Each row is a point on a landscape with many valleys, with its height.
From any point a ball rolls to the lowest of the 2 points nearest to it. It stops when none of these is lower. Distance is the straight distance between rows; heights are no part of it.
J_32: [ -2  -1  19  -4   0   0   1 -11 -20  24  35 -28 -19   5   4  -6  12  -8
  -3 -25 -19]  h=614
J_963: [  4  -4  -6   9   4  16  44 -16  -6 -27  -7  10 -13  21  24  -4  18   9
   8   2   8]  h=619
J_166: [-13   4 -35  15  -5  -1  11  18   5 -26   4  14  -2  14  -3  -1   8  13
   3 -16  15]  h=425
J_735: [  4  -7 -32 -11  -5   0  18  -1  18 -38   3  18  17  -4   4 -15  -7 -11
  15  -7  42]  h=668
J_957: [-19  12  13  31  13 -14  -3 -15 -21 -11   2  -2  -7   3 -24   8 -12   9
   3  -1 -18]  h=754
J_275: [ 10  13  16  -1 -16  -4   2  -6   7 -16   3 -36 -10  -3  20 -10 -20 -20
   0   6   2]  h=476
J_697: [-13   4  -3   1  35   2   2 -16   7  14 -10  47   0  19 -23   1   2   8
  -2   8  -6]  h=332
J_875: [ 18   2   1  -1   6   9  14  -8 -10 -14  -4 -42 -16   8  26 -19  -3 -10
  26 -18   9]  h=521
J_583: [ 10  -2   4  11   5   0  12   3  -5   0  -1 -13  15 -11 -10  25 -10  16
   2   1  -1]  h=368
J_458: [ -8   5  -1 -12   6   4   2 -12  13 -15  21   4  -3   9   1 -23 -14 -22
  15  11  10]  h=420
J_852: [ 17  -6 -14 -15 -16  -7 -15  28  28  11 -21   5  31 -15  13 -11  20  -6
 -25 -11  18]  h=452
J_995: [ 11   5  11  -7  -2   7   8 -11  11 -12   5 -14  11  -6  17 -24  -9 -21
   4  10  11]  h=449
J_164: [  9 -25 -22 -34  15  -5  -6  20  30 -18  13  -6  46 -12 -22  -2 -12  -9
  -3  -2  -9]  h=503
J_146: [ -3 -29 -11   0   2  11   9  23  25  -3  -2   1  39 -14   9  16   2  10
  -1  11   1]  h=480
J_447: [-15   5  13 -13  12 -16 -11 -24  25 -13 -17  30 -12   0 -11  22 -18  -5
  -8  36 -13]  h=734
J_174: [-24 -12 -31  22  -9  -5  17  10   0 -36  -2  27  -1   9  -8  11  -8  13
  11  -9  30]  h=408
J_561: [-23 -18 -11  17  -1   4  18  -7 -16 -28   8  25 -15  12 -10  12 -18   8
  22   2  29]  h=379
J_168: [-27 -14   9  33 -17  -2 -13  29  -9  -8   2 -20  23 -13  -3  15 -22  10
   3   3 -11]  h=250
J_360: [  7  12  25   1 -21 -14  -9  -8 -13   3   4 -32 -14  -3   9 -15  -1 -19
 -13 -13  -2]  h=497
J_128: [-33 -15   6  12 -12   1 -26  31  -6  -6  21  -6  12  -4 -18   6 -13   8
   8  14 -11]  h=197
J_871: [ 16  21 -17  14   1  -1  13  11   5  -9 -19 -23   2  21  13 -20  -9  -4
  -1 -38   7]  h=538
J_150: [-15   1  20  31 -19  -3 -11  11 -22   1  -7 -30  12   0  16 -19 -12 -15
   2 -27  -4]  h=601
J_385: [ 20  13  11 -11   9  -7  22 -23   5   3  19 -25 -30   1   3  29  -9   6
  -5   6 -18]  h=716
J_336: [  2   9   5 -14  22 -10 -13  10  18  20   9   3  13  23 -34  -5  -5   0
 -21 -15 -16]  h=661
J_562: [-15  11  10  -1 -15  -8  -6 -28 -12 -19   8   4 -45  -6  20   4   0  -7
   6  20  -7]  h=641
J_602: [ 14  22  -4  -8  14  -4  -8   5   9  17 -11   7   3  12 -14 -13  -1  -1
 -11 -11   3]  h=666
J_954: [-15  -1  -1  -8  27   8  21 -32   9  -7  14  40   1  18  -5 -24   2 -15
   7   7   9]  h=749
J_571: [ -3   4 -19 -19  -6 -13   5   7  13 -33  19  14  -4   1 -34  13  -8   7
  -1   8  24]  h=478
J_578: [-10  -4   9  15  32   1 -14 -27 -21  30   1  10   9 -23  -8   3  -7   4
  19  -7 -19]  h=590
J_710: [-25   2  -1 -19 -11  -8 -20  -3  12  -5  20  19 -36   1  -7  23 -12  -1
   4  33  -4]  h=525
J_595: [ 17   6 -32 -13   1  -7  18   1  27 -37   8  -5  21  -9   3 -16  -1  -8
   6 -12  23]  h=674
J_442: [ -6 -14 -22  16  13  -2  17   9  37  -6 -14  13  39   9  17 -13   7  -4
 -19 -12  -4]  h=532
J_235: [  7  -3  -1 -22   5  -6 -25  -1  -2  -5  19  -1  22 -31 -28 -16  -4 -13
  14  10  13]  h=393
J_556: [ -9 -15 -27  17  -4  21  14  18   8 -15   5  -3  19   0  31 -11  -1   1
  27  -6  17]  h=594
J_694: [ 17  18  13  -9   7 -12  11 -27  -6  23   4 -17 -26   7   1   9   0  -3
 -16 -17 -21]  h=731
J_991: [  5 -31  -7 -18  -9  10 -15  33  41   9 -17  11  36  -1  20   2  20  -5
 -22   4   3]  h=435
J_801: [ -7  -7  16   3  -2  -4  11  -9  18 -38 -15  -7  27 -15   0   2 -28 -15
  -4  34   2]  h=340
J_761: [  9   6 -17   3  -5   5  -7   1 -25 -20 -13 -13 -16  -3   0 -18   7   1
  29 -16  25]  h=287
J_728: [-13  -4   3  15  -8  -1 -24   2 -20 -11   3  -3   4 -25 -14   9 -14   2
  26  18  12]  h=347
J_258: [ -9  -8  20  -3  10  -4 -10 -18  12 -15  -9  -5  22 -17 -10   0 -29 -20
   2  31  -8]  h=277
J_882: [ 14   3  -6  -6   9  18  33 -24   5 -10 -16  26  -9  11  18  -7  11  -3
   8  15  19]  h=642
J_446: [-10  -6   7  -2  -8   0 -34   3 -29  27  31  -9 -25 -24  -3  10  11   7
  11   5 -14]  h=584
J_217: [  4  11   2  -7  26  -4   0 -33  -7   3  14  11  -8  -9 -14 -10  10  -3
   9  -4  -5]  h=727
J_78: [-19   0   9  -5   2  -2   2 -15  10 -25   4  20   6   3  -8 -21 -12 -21
   0  20   9]  h=443
J_959: [ 10   4  -2   3  15  10  -1 -22  -6   0 -14   7   0 -16   9  -4 -10  -8
  27  11  14]  h=358
J_438: [-18 -11  18  36 -12   5 -12  11 -21  -5  -9 -14  10 -16   8  15 -22   5
  18  18  -3]  h=300
J_879: [-16  11   7  -9  13  -4 -20 -13  19  20 -16  33 -15  11  11  -5  -4  -8
  -9  15 -17]  h=691
J_713: [ -8  -7 -10   7   5  28  13  11   4  -4  12  -2   4  14  23  -9 -15  -4
  32   5  13]  h=603
J_502: [  4   9  18   9 -20  -8 -14  -4 -16  47 -38  -5  -9   1  14   6  -8 -14
 -14 -11 -11]  h=627
J_138: [ -6  -1  14  17 -30   2  -7  24   0  -4 -12 -19   2  -3  25   1 -10  -6
  -6   9   3]  h=445
J_814: [ 21 -11  11   4  13  13  46 -17  -2   1  -4  -6  17   2  23   1  17   5
  -4  -9  -1]  h=581
J_48: [-15 -20 -22 -16   0   0   6  29  42 -30  17  -1  21  12  -6  10 -10   1
 -11  11 -10]  h=418
J_574: [-15 -21 -33   9   5  10  10  16  17 -18  13  12  33  -6  11 -15   1  -2
  18  -8  10]  h=579
J_823: [ 29   3  -2   0 -30   2   6  13 -20   3 -15 -33 -21 -14  11  32   5  17
   0   1   6]  h=419
J_682: [ -3  -4  -5 -11   7  -2  12  21  33  -9  11  -6  17  18 -12  12 -10   8
 -21   1 -13]  h=395
J_212: [ -1   1   0  -3   7  10  14 -32  -7 -20   5  -3 -22  -5  15   0  -6 -10
  27  13  11]  h=426
J_285: [ 10   6  -1  -5   2   8   2  -4 -20  26  16 -21 -29  20   3 -12  16   2
  -2 -30 -12]  h=623
J_594: [ -7  11   6 -10  23  -6 -30  -6   5  26  14   9   6   3 -17 -27  -6 -16
   0 -10 -12]  h=562
J_896: [-22  14 -12 -21  -2  -2 -37   3  20  11   6  18 -27   8   6  -5 -29 -15
  18  10   2]  h=422
J_915: [  3   0 -12  -3 -19  26 -12  29   6  18 -18  10 -18  10  28   1  -2   2
  10  25  16]  h=644
J_87: [ -7 -15 -14 -14   7  18   0  15  -3  18  21  32  -6   1 -17  20  22  22
   9  18   9]  h=797
J_484: [ -3 -17  11  13  26  17  24 -29 -15 -11  11   7  22 -17  -3   0   3   3
  24  10   1]  h=511
J_474: [-25  -2  11  -1  14  -6  -6 -26  11   2  -6  27  -9 -12  10  24 -18   3
   9  31 -20]  h=765
J_497: [ -7 -19  17   9 -10  12   8   1 -16  -1  21  -4   6 -14  14   2  18   6
   4  15  -1]  h=540
J_935: [ 20  17 -12  17  -7 -11   3  10  -6   4 -37 -22  11   1   6 -11  -1  -2
 -12 -46  11]  h=542
J_413: [ 15 -14  19  -8 -28  11   7  -6 -25   0   7 -10 -17 -16  32 -10  41   0
  -6  15   6]  h=451
J_428: [-21 -18  13  17  14  -1  -3  11  14  -6 -20  18  37   9 -15   6  -7   8
 -11  10 -17]  h=638
J_797: [ 17   1   2   7   7 -13   6  -6 -19  -4  -1 -28  25 -20 -14  -3   5   1
   4 -40   5]  h=536
J_82: [ -8  19  -6  11 -19  -9   6  20  -6 -13   6   0 -25  29   1 -10  22  12
 -30 -15 -10]  h=345
J_927: [ 15  -5   2 -14   7  -8  32   0  21 -17  22 -30  25  -7  -9  15 -17   0
 -14  -4  -9]  h=689
J_955: [ -5 -30   9  11  -9  14  13  11  -2  -4   9   0  30 -24  19  12  12   9
   3  19   0]  h=515
J_533: [-26 -21  13  14  22   8 -13  -2   2   1 -11  25  27  -4 -19   7 -13   2
  10  24 -10]  h=625
J_202: [-29   5   0   4  -3   3 -33   9   4  14   8   9 -20   9   0   2 -19  -4
  15  17 -12]  h=382
J_584: [-32  18   5  24   9 -16 -11 -23 -17 -11  -2  21 -30   8 -17   5 -14   3
   4   3 -16]  h=761
J_30: [-14  15   8   2 -11  -9 -30   1  -7  11  -4  16 -27  -2  -1  -1   2   0
  -8  17 -11]  h=342
J_167: [-17 -21   0 -11  10  13   0  16   0  10  36  18   7   3 -22  12  21  19
   0  17  -9]  h=790
J_989: [  1  11  -1 -10  20   4  17 -10   9  -3  37  -7 -11  23 -10  -7  -3  -1
   3  -5 -10]  h=409
J_208: [-14  14 -13   1 -14   6 -18  24  -9   2  21   3 -24  20  -7 -20   7   2
   2  -8   4]  h=319
J_224: [ 18  -5 -22 -11 -15   3   6  19  15  -5   1   3  15 -17  18  -6  30   5
 -13  -1  20]  h=466
J_628: [-12  -4   9  28 -14  -2  -2  13 -28  10  -5 -20   1   9  16 -17  12  -2
  -5 -39  -6]  h=609
J_437: [-22   8   7  13  20 -16  -1 -16  -4 -19   8  13   8   3 -44   1 -18   0
   0   6 -12]  h=748
J_433: [ -8 -11  22   1  24  -2 -17   0  20   8 -24  18  34  12 -19  -6  -8 -10
 -20   4 -16]  h=647
J_598: [-23 -10 -10  16  -5   1  -6  14  -2 -22  18  -3  25  -3   3 -30   1  -8
   8 -11   3]  h=564
J_195: [ -1   7  14  18  -6   0  -6   4 -16  31 -18  -9  -1  10   7 -11  -2  -8
 -11 -25  -7]  h=617
J_10: [-25  -6  27  19  10  -3  -1 -24  -3  -2  -2  13   5  -6   9  -2 -11  -9
   1  26 -22]  h=789
J_367: [ -5  14  -3  -3  -3 -15   8 -17   9 -42  -4  16   6   1 -15 -26  -8 -18
  -5   3  25]  h=462
J_185: [  1  -2  -2 -11  12  -1  11   8  19  -5   9  12  14   7 -20  10   5  10
 -13  13  -1]  h=378
J_222: [-17   3  14 -21   8  -9 -28  -9  34   0 -16  37 -11  19  -7  -1  -2 -14
 -18  26 -14]  h=709
J_459: [ 17  11   7  15   3 -17   3 -21 -41  10 -25  -3 -25   0 -23  14  18  23
 -12 -16 -21]  h=708
J_680: [ 28  -1 -34  -2  -2   2   4  10  -5  -6 -14   2  11 -21   8 -11  33  15
   0 -25  24]  h=481
J_80: [  7  -3  16   4 -42   1  -5  24  -2  28 -34 -15   3  -1  33  10  -5 -11
 -15   3   7]  h=473
J_506: [ 29  12   4  -2 -21  -5   0   4 -12  38 -42  -6  -5   1   4   8   6  -2
 -20 -18   4]  h=636
J_913: [-13   4  -5 -17 -12 -14  -5   0  13 -23   9  21 -23   8 -26  15 -15  -3
  -4  25  19]  h=493
J_924: [-20 -12   7  -1  -9  12  -5  23  -5  13  37   7  -5  12  -2  -4  23  11
  -9   8 -10]  h=782
J_984: [-14  -6  10  20  29   3 -14 -15  -6  14  -9   8  20 -16 -12  11 -26   0
  24  11 -12]  h=608
J_899: [  3 -14   4   1  11  18  34  -5  15  -2   9   5  29   3  25 -14  12  -3
  -6   2   2]  h=561
J_210: [ 21 -14  -2 -24  27   5  -3  12  20  23   2   1  30  -6 -31  27   0  14
   0   3   0]  h=468
J_450: [ 23 -18 -14  -8  -1  22  19  10 -17  29   5  -3   6  -1  16  -9  42  14
  -3 -31   7]  h=505
J_795: [ 22   0  -7  -5  -9  19  -6  16   2  31 -32  17  -4   1  19   2  11   7
  -2  19  11]  h=660
J_425: [  7  30   6  -3 -15  -4 -16   0  14   9 -15 -13 -31  13  25 -11 -22 -19
  -8   9  -1]  h=553
J_731: [ -2   8  13  12 -28  -4   9   5 -18 -16   0  -7 -29  20  18 -11  26   5
 -21   2  -8]  h=363
J_432: [ 21  -1   6  -7   0  12  -5   5  -7  39 -18  15   9  -6   8 -13  23   0
 -12  -6   9]  h=670
J_825: [-25   7 -10  16 -21  10 -19   8 -24   9  -2  18 -47  18   7  -2   6  10
   7  11  -7]  h=299
J_365: [ 13 -17   2 -21  10  18  -7  19  30  20 -20  18  30   3   6  -1  11  -1
  -6  12   9]  h=413
J_352: [  6  14  -2  -3  16   2 -17  -8   6  30 -17  14  -6   1   1  -6 -10  -3
   3   0  -2]  h=673
J_117: [ -9   9   6  12  -7  -9   4 -21 -26 -14   0   0 -45   3   3  16   5  11
   4  13 -17]  h=664
J_634: [ -5   1   9 -19  23 -10 -26   4  28   0  -1   9  17  19 -35  -7 -13 -12
 -18   4 -19]  h=656
J_358: [ -2  -4  17   8 -28  11   8   2 -13  -5   3  -2 -23  11  35  -5  20  -1
  -9  21  -4]  h=400
J_448: [ 14   4  32 -15 -31 -17 -13  -8  -4   4  -3 -27   6 -27   7  -8   2 -26
 -23   5   8]  h=514
J_278: [ 23   3  -4  11  -8   6  12   3 -18   7 -21 -14 -13  -7   3  31  -4  23
   6   3   1]  h=397
J_444: [  2  13 -20 -20   9  -6  -2   0   7 -11  22  11  -5   7 -33  -2  -8  -1
  12  -1  19]  h=467
J_831: [ 19   8  20  -7 -11  -9  23 -12 -11  19  -2 -14 -10  13   3  -2  20  -7
 -31 -27  -8]  h=739
J_155: [  2  -7  -4   1   6  27  10   8  -4  14  23  -6  -3  12  19 -13   8   1
  17  -5   2]  h=585
J_430: [  9   4   7   5  26  -2   9 -32 -24  10   7   1 -15  -5 -14   4  17  13
   6 -15 -16]  h=719
J_483: [ -5   2  -9 -15  22  -1   3  -5  15  -4  -7  45   9  12 -34   3   9   7
  -8  11  14]  h=356
J_94: [ 18   6  15  -7   1 -10  30  -7  12 -12  17 -28   1  -1 -11  30 -11   8
 -18   6 -10]  h=700
J_765: [  6   0   6  -2  -1  10  16 -15  -7 -24  20 -32 -27  -2  17   7  -7  -3
  27  12   3]  h=475
J_613: [ -5   3  29  -4 -30 -10 -20 -12  -7  18   0 -10 -27 -16  36   5  -1 -15
 -11  23 -18]  h=565
J_544: [ -6  19 -11   9 -23 -10 -14  31  -3  -8  10 -13 -11  19   0 -23  10   0
 -19 -26  -1]  h=333
J_933: [  6   2 -11   7  -9   2  -4 -10 -26  29 -12   8 -45   4   7  25   6  31
  -1   4 -33]  h=687
J_111: [ 10 -17 -14 -15  -6   8   8  32  41  13  -1 -20  29   9  21  11 -12  -5
  -8 -11   2]  h=513
J_703: [-10   8 -16   0 -17  15 -26  25 -20  21  16   4 -39  12  -3  -1   9  14
   8   3  -3]  h=301
J_142: [-14 -23 -17 -10  -2   8   0  30  25 -22   9   6  20   2  -9  21 -10   9
   6  21   4]  h=448
J_849: [  7  -3   5  14 -24   3 -12  30   2  28 -42 -14  21  -3  22   5 -13  -7
  -7 -12  11]  h=491
J_857: [ 11   9 -16 -12   0   6  27  -5  17 -25  -7  21   0  11   7  -8   3  -4
  -1   6  30]  h=658
J_890: [  8  -2   0 -22  20   1 -26  -2  29  11 -20  16   2  -6 -15  35 -16   5
   7  29  -4]  h=403
J_113: [  1  10   6  -2  16 -22  -9  -3   6 -11  -9   8  18 -10 -46  11  -9   7
 -15   9  -5]  h=742
J_746: [ -4  -4 -16  14  13   9  11 -16 -24 -14  -7  17 -14   4 -13   7  -3  10
  33  -7  22]  h=344
J_837: [ 23   7  -9 -12   4  -6  23  -3  22 -24  11 -27  21  -6   2  -4 -12  -6
  -2  -8   9]  h=680
J_621: [ 21 -14  21   5 -16 -10  25 -17 -31   2 -19 -14   9 -21  11  10  34   5
 -15 -16   1]  h=498
J_342: [ -8   2  -5  10  -9  25   6  19   9   8  -6   4 -12  27  32 -10  -9  -4
  11  13   6]  h=624
J_499: [-15  -8   7  21 -21 -12   2  15   9  -4  -3 -26  27  -2  25 -14 -10 -21
 -17 -28  -6]  h=587
J_391: [  2  -1  -7  25   7   6  18  10  17   5 -36  10  33   7  25 -11   2   1
 -11 -18   5]  h=520
J_463: [ 24 -13   0 -41   9  -5  -5   7  19   1  20 -18  39 -23 -23  -6  -6 -13
  -9   1   2]  h=518
J_781: [ -7   5   7   7   0  -8 -33   2 -15  -1   1   0  12 -23 -24  -9  -8  -4
   9   7   7]  h=371
J_88: [ -5 -10   4  14 -30  -5  14  28  -3   5   4 -19   1   2  18  28   9  15
 -21  -7 -11]  h=763
J_792: [ 29 -10 -23  -6 -17  13   2  21 -10  24 -16  -8  12 -19  23  -7  31   9
  -5 -26  21]  h=492
J_160: [ 17   6 -10   3 -27  -1  -3  18 -19 -12  -8 -16 -16 -12   3   8  19  18
  -5  -6  10]  h=436
J_632: [  7   4 -13  14   1  -7  -7  13 -14  -6   1 -13  20 -13 -12  -9   3   7
   8 -27   8]  h=543
J_592: [  1 -13  -9 -28  27   9 -27   1  33   2 -13  29  10  12 -27  18 -19  -5
  16  18   3]  h=349
J_554: [ 15  10 -19 -13  16   5  25   3  10 -12  29  -7   1  20  -8 -11   8   7
   4 -20   5]  h=423
J_748: [ -2  -2  -3   2  -3   1   2   6  17 -31 -12  -8  29 -16   1  -9 -25 -13
  12  14  14]  h=383
J_414: [-10   6  19   4 -18  -7 -19 -27 -21  -2 -10   1 -32 -23  38  -5   5  -7
   7  19 -14]  h=606
J_928: [-14  -2  -4 -19  10 -10 -32 -20   0  -5  23  12   2 -25 -23 -12 -19 -17
  25  12   5]  h=421
J_75: [-15  -4   5   1  13  -1 -14 -22 -16 -12  29  -4   3 -17 -15 -18 -11 -15
  26   1  -1]  h=450
J_183: [-29  -6   5  11   7   1 -14  23   7   1   7   9   4  19 -24  19 -13  13
   0  14 -16]  h=245
J_858: [-36   3  13  24  12  -5  -5 -33 -15  -6  -6  28 -15  -2   4  -2 -11  -3
  13  13 -15]  h=773
J_766: [ 12 -21 -17 -17   3  -4  -6  30  42   9 -12 -15  43  -1  -2  16 -13  -7
 -11 -17  -4]  h=501
J_968: [ 13 -10  -3  -2  35  15  25 -28  -2   7   6  13   8 -14  -5  20  -1  12
  24  15   2]  h=544
J_337: [ -6  16 -25 -17   4   2 -23   0   4  14  10  16 -31  10  -6  -9 -13  -9
  19  -1  12]  h=447
J_65: [  6   6 -19   4   3  10  -3  -7 -13  -9 -11   4 -12  -2   0  -6 -14  -3
  37  -3  28]  h=311
J_773: [ 26   3   1  12  -2   5   4 -18 -30  37 -48  -1 -13   4   5   1   7   8
  -4 -23 -10]  h=645
J_534: [ -5   6  -9  12 -16  13 -10   5 -25  -5 -12  -5 -33   9  10 -11   5   5
  19  -2   7]  h=262
J_25: [-19  -2   2 -14  -7  -4 -31   1  -7  12  37   1 -28 -19  -9  19  -1   8
  10  22 -13]  h=563
J_252: [  0 -14  16  -8 -34 -16  14  17   2   7  14 -12   8  -7   5  24  26   7
 -37  -3 -11]  h=753
J_207: [ -8  14   0  10 -24 -15   1  20  21 -22  -5 -18   7   9  17 -20  -7 -14
 -25 -12   0]  h=575
J_34: [  8  31  -3  -8  -8 -13  -6 -15  14 -13 -23  11 -30  -4  -1  13 -19  -6
  -3  24   9]  h=500
J_77: [  3  23  -3  -1 -11 -15   0  -9   6 -35 -15   2 -10  -2 -12  -2 -18  -9
  -1  12  23]  h=477
J_807: [ 18  -1  -4 -11  18   4 -12  12  14  27 -24  15   7  -1 -23  34  -5  18
   1  16   1]  h=446
J_311: [-19 -14  -5  13 -14   8   7  30   1   3  23  -1   5   7  11   7  18  17
  -9   0  -9]  h=774
J_306: [-21 -19   8   8  12  14   0 -16 -13  -6  21  11  10 -15  -2  -2  -7  -4
  27  21   1]  h=483
J_931: [-10  22   5   0  -4 -14  -8  -7  -3 -14   8  10 -23  11 -19  -7   2  -2
 -13   6  -2]  h=370
J_780: [  2   2   9  -7 -11  -1 -24  -9 -30  15  22 -21 -39 -11   7  -8  19   0
   3 -10 -13]  h=600
J_228: [  4  -7  25  -9 -29 -18  21  -3 -19  17  12 -19   1  -5  -3  18  31  -5
 -32 -22 -11]  h=745
J_808: [  0  -6  16   0   5  -7   2  -5   3  -8   8 -19  24 -15 -14   2 -20  -6
  -4   8  -8]  h=334
J_938: [  4 -12 -21  -8  11  11  29   9  38  -9   6  11  31   7  22 -12  14  -1
 -11  -3   5]  h=545
J_403: [ 34  -4  15   2   8  -5  30 -27 -20   4 -19  -4  11 -19  -2  15  22  12
  -8  -7   2]  h=512
J_920: [ 20 -17  16  -4 -30   0  22  -4 -32  11  -6 -14  -9 -12  21  10  45   9
 -17 -11  -1]  h=482
J_131: [ 15  12 -11   4 -16 -13   5  16  -9   3  -6  -9  -6   0  -7   4  22  15
 -25 -27   1]  h=444
J_310: [  6   5   9  21 -15 -11  -6  -9 -40  32 -31  10 -24   9  -7   7  18  20
 -21 -10 -25]  h=703
J_234: [ 14  -5  -2  10   7  17  41  -1   0  -7   3 -15  -1  13  22  11   6  15
   6  -7  -1]  h=599
J_271: [ 25  -6  16 -39   3  -6  -8 -14  11  16  23 -15  18 -28  -9  -9   6 -20
 -10   9   6]  h=534
J_977: [ 13  14  -3   5   9   7  18  -3   3 -11   5 -26  -1  20  17 -24 -10 -11
  12 -22   6]  h=531
J_14: [  8   4  12 -21   9  -7 -27  -8   5  27  20 -14  12 -16  -9 -20  -8 -23
   1  -6  -6]  h=550
J_741: [ 12   9  21  10  18 -23  12 -38 -34  -1  -9  -9 -18  -6 -20   8  20  13
 -10 -18 -22]  h=712
J_338: [ 12  19 -18  -7   2  -9  25   4  10 -34  22 -23 -11  18  -4  -7   6   6
  -6 -26   3]  h=429
J_260: [ 19  22 -12   2  -2 -13  11   6  -9 -15   1 -31 -18  12 -11   0   7  12
  -9 -37   1]  h=437
J_629: [-12   4 -22  -3 -14   8   5  18  -2 -12  11  26 -22  20  -5  -3  13  10
  -1   1  20]  h=439
J_775: [ 14 -23  -3 -23  15  -2 -11  21  28   1  -7  -6  42  -7 -24  21  -7   4
 -12  -1  -7]  h=485
J_434: [-15   1  -6  28  -2   2  -8   7 -22 -20  -3  -1  11  -3   2 -26   7   0
  16 -21  10]  h=552
J_116: [ 33   0   8  -9  11  -5  23 -20 -14   4  -2 -25  10 -15  -5   3  16   2
  -2 -28   6]  h=526
J_5: [ -1 -17  -1 -13  21  19 -16  11  22  14 -13  18  27   3  -6   2  -8  -5
  14  16   7]  h=390
J_462: [ 12  -9 -10   0   6  19  17  -2 -19 -13   4 -36 -25   7  20  -2   6   8
  36 -10   8]  h=507
J_38: [  6  22   7  -2 -17  -4   0  17  18   4 -13 -10  -8  23  17 -17  -5 -11
 -26  -2   4]  h=567
J_709: [ -7  18   0   6  12  -3  14 -11   5 -17  11   4 -16  19 -14   1 -14   0
   3   4  -3]  h=389
J_856: [ -5   3  -9  13 -14  -4   0 -16 -35  -4 -12  13 -54   8  -3  24  13  31
   4  15 -23]  h=676
J_218: [-21   0   4   6  30   1  -2   2   9  12  14  12   1  23 -30  19 -19  13
   2   7 -24]  h=278
J_719: [ -5 -22   3  -5   2  28  15   9  -2   9  38  -6   7  -1  14   3  14   6
  15  14  -1]  h=566
J_27: [  0   4 -22 -23   7   5 -10   5   9   2  19  24   0  12 -17 -20  -7 -12
  21  -5  28]  h=459
J_670: [ -7   6  -2  11  41   1  15 -10   5   9   2  21  14  17 -35   8  -8  14
   1  -5 -14]  h=305
J_565: [ -7   0  -5  16 -23   1 -12  22   7 -22 -10 -16  20 -14  23 -16 -15 -12
   8   5  15]  h=414
J_659: [  2   6   4   3  -8 -12 -13 -14 -34  40  -2   3 -39  -1  -5  19  15  20
 -16 -14 -36]  h=696
J_302: [ 11  13  13  -8  12 -18  -9 -14  -3   3   6   2   6 -18 -32   1   6   1
 -13   2  -4]  h=736
J_526: [  5   3  28 -13 -24 -12 -23  -5   3  19  -1 -16  -9 -20  13   4  -3 -20
 -17  20  -6]  h=533
J_227: [-12  11  -2   2  31  -4 -32 -16  -8  30   9  10   3 -11 -11 -17 -15  -6
  22 -17 -15]  h=573
J_734: [  9  -1   7  26 -10   3  13   9  -3  11 -39  -4  19  -1  26  -1  -6   0
  -7 -11   5]  h=508
J_374: [  5  -5 -13  22  -2 -11  11   1  -5   3 -15 -21  24  -3  20 -20  16 -10
  -7 -55   4]  h=548
J_268: [ -5   9 -14 -20  34  -3   4 -39   5   4  12  38  -9   1 -17 -14  -5  -9
  13  -6   9]  h=738
J_492: [  7  30   7 -12  -8 -13  -8 -21  12   4 -17   7 -36   3  23   1 -10 -10
 -14  18 -12]  h=530

For each start below, name the point where the ball stops.
J_94 => J_258
J_795 => J_128
J_374 => J_534
J_459 => J_458
J_111 => J_128
J_920 => J_534
J_428 => J_592
J_207 => J_458
J_167 => J_258
J_938 => J_258
J_10 => J_592

Call two points neighbours if one is among the 2 nearest of the other. Go from one point of each pair to the other, from neighbour to neighbour, staying as low as possible. Name the highest point that can't be avoided.
J_128 / J_534 => J_968
J_458 / J_128 => J_628
J_258 / J_30 => J_131
J_128 / J_592 => J_111
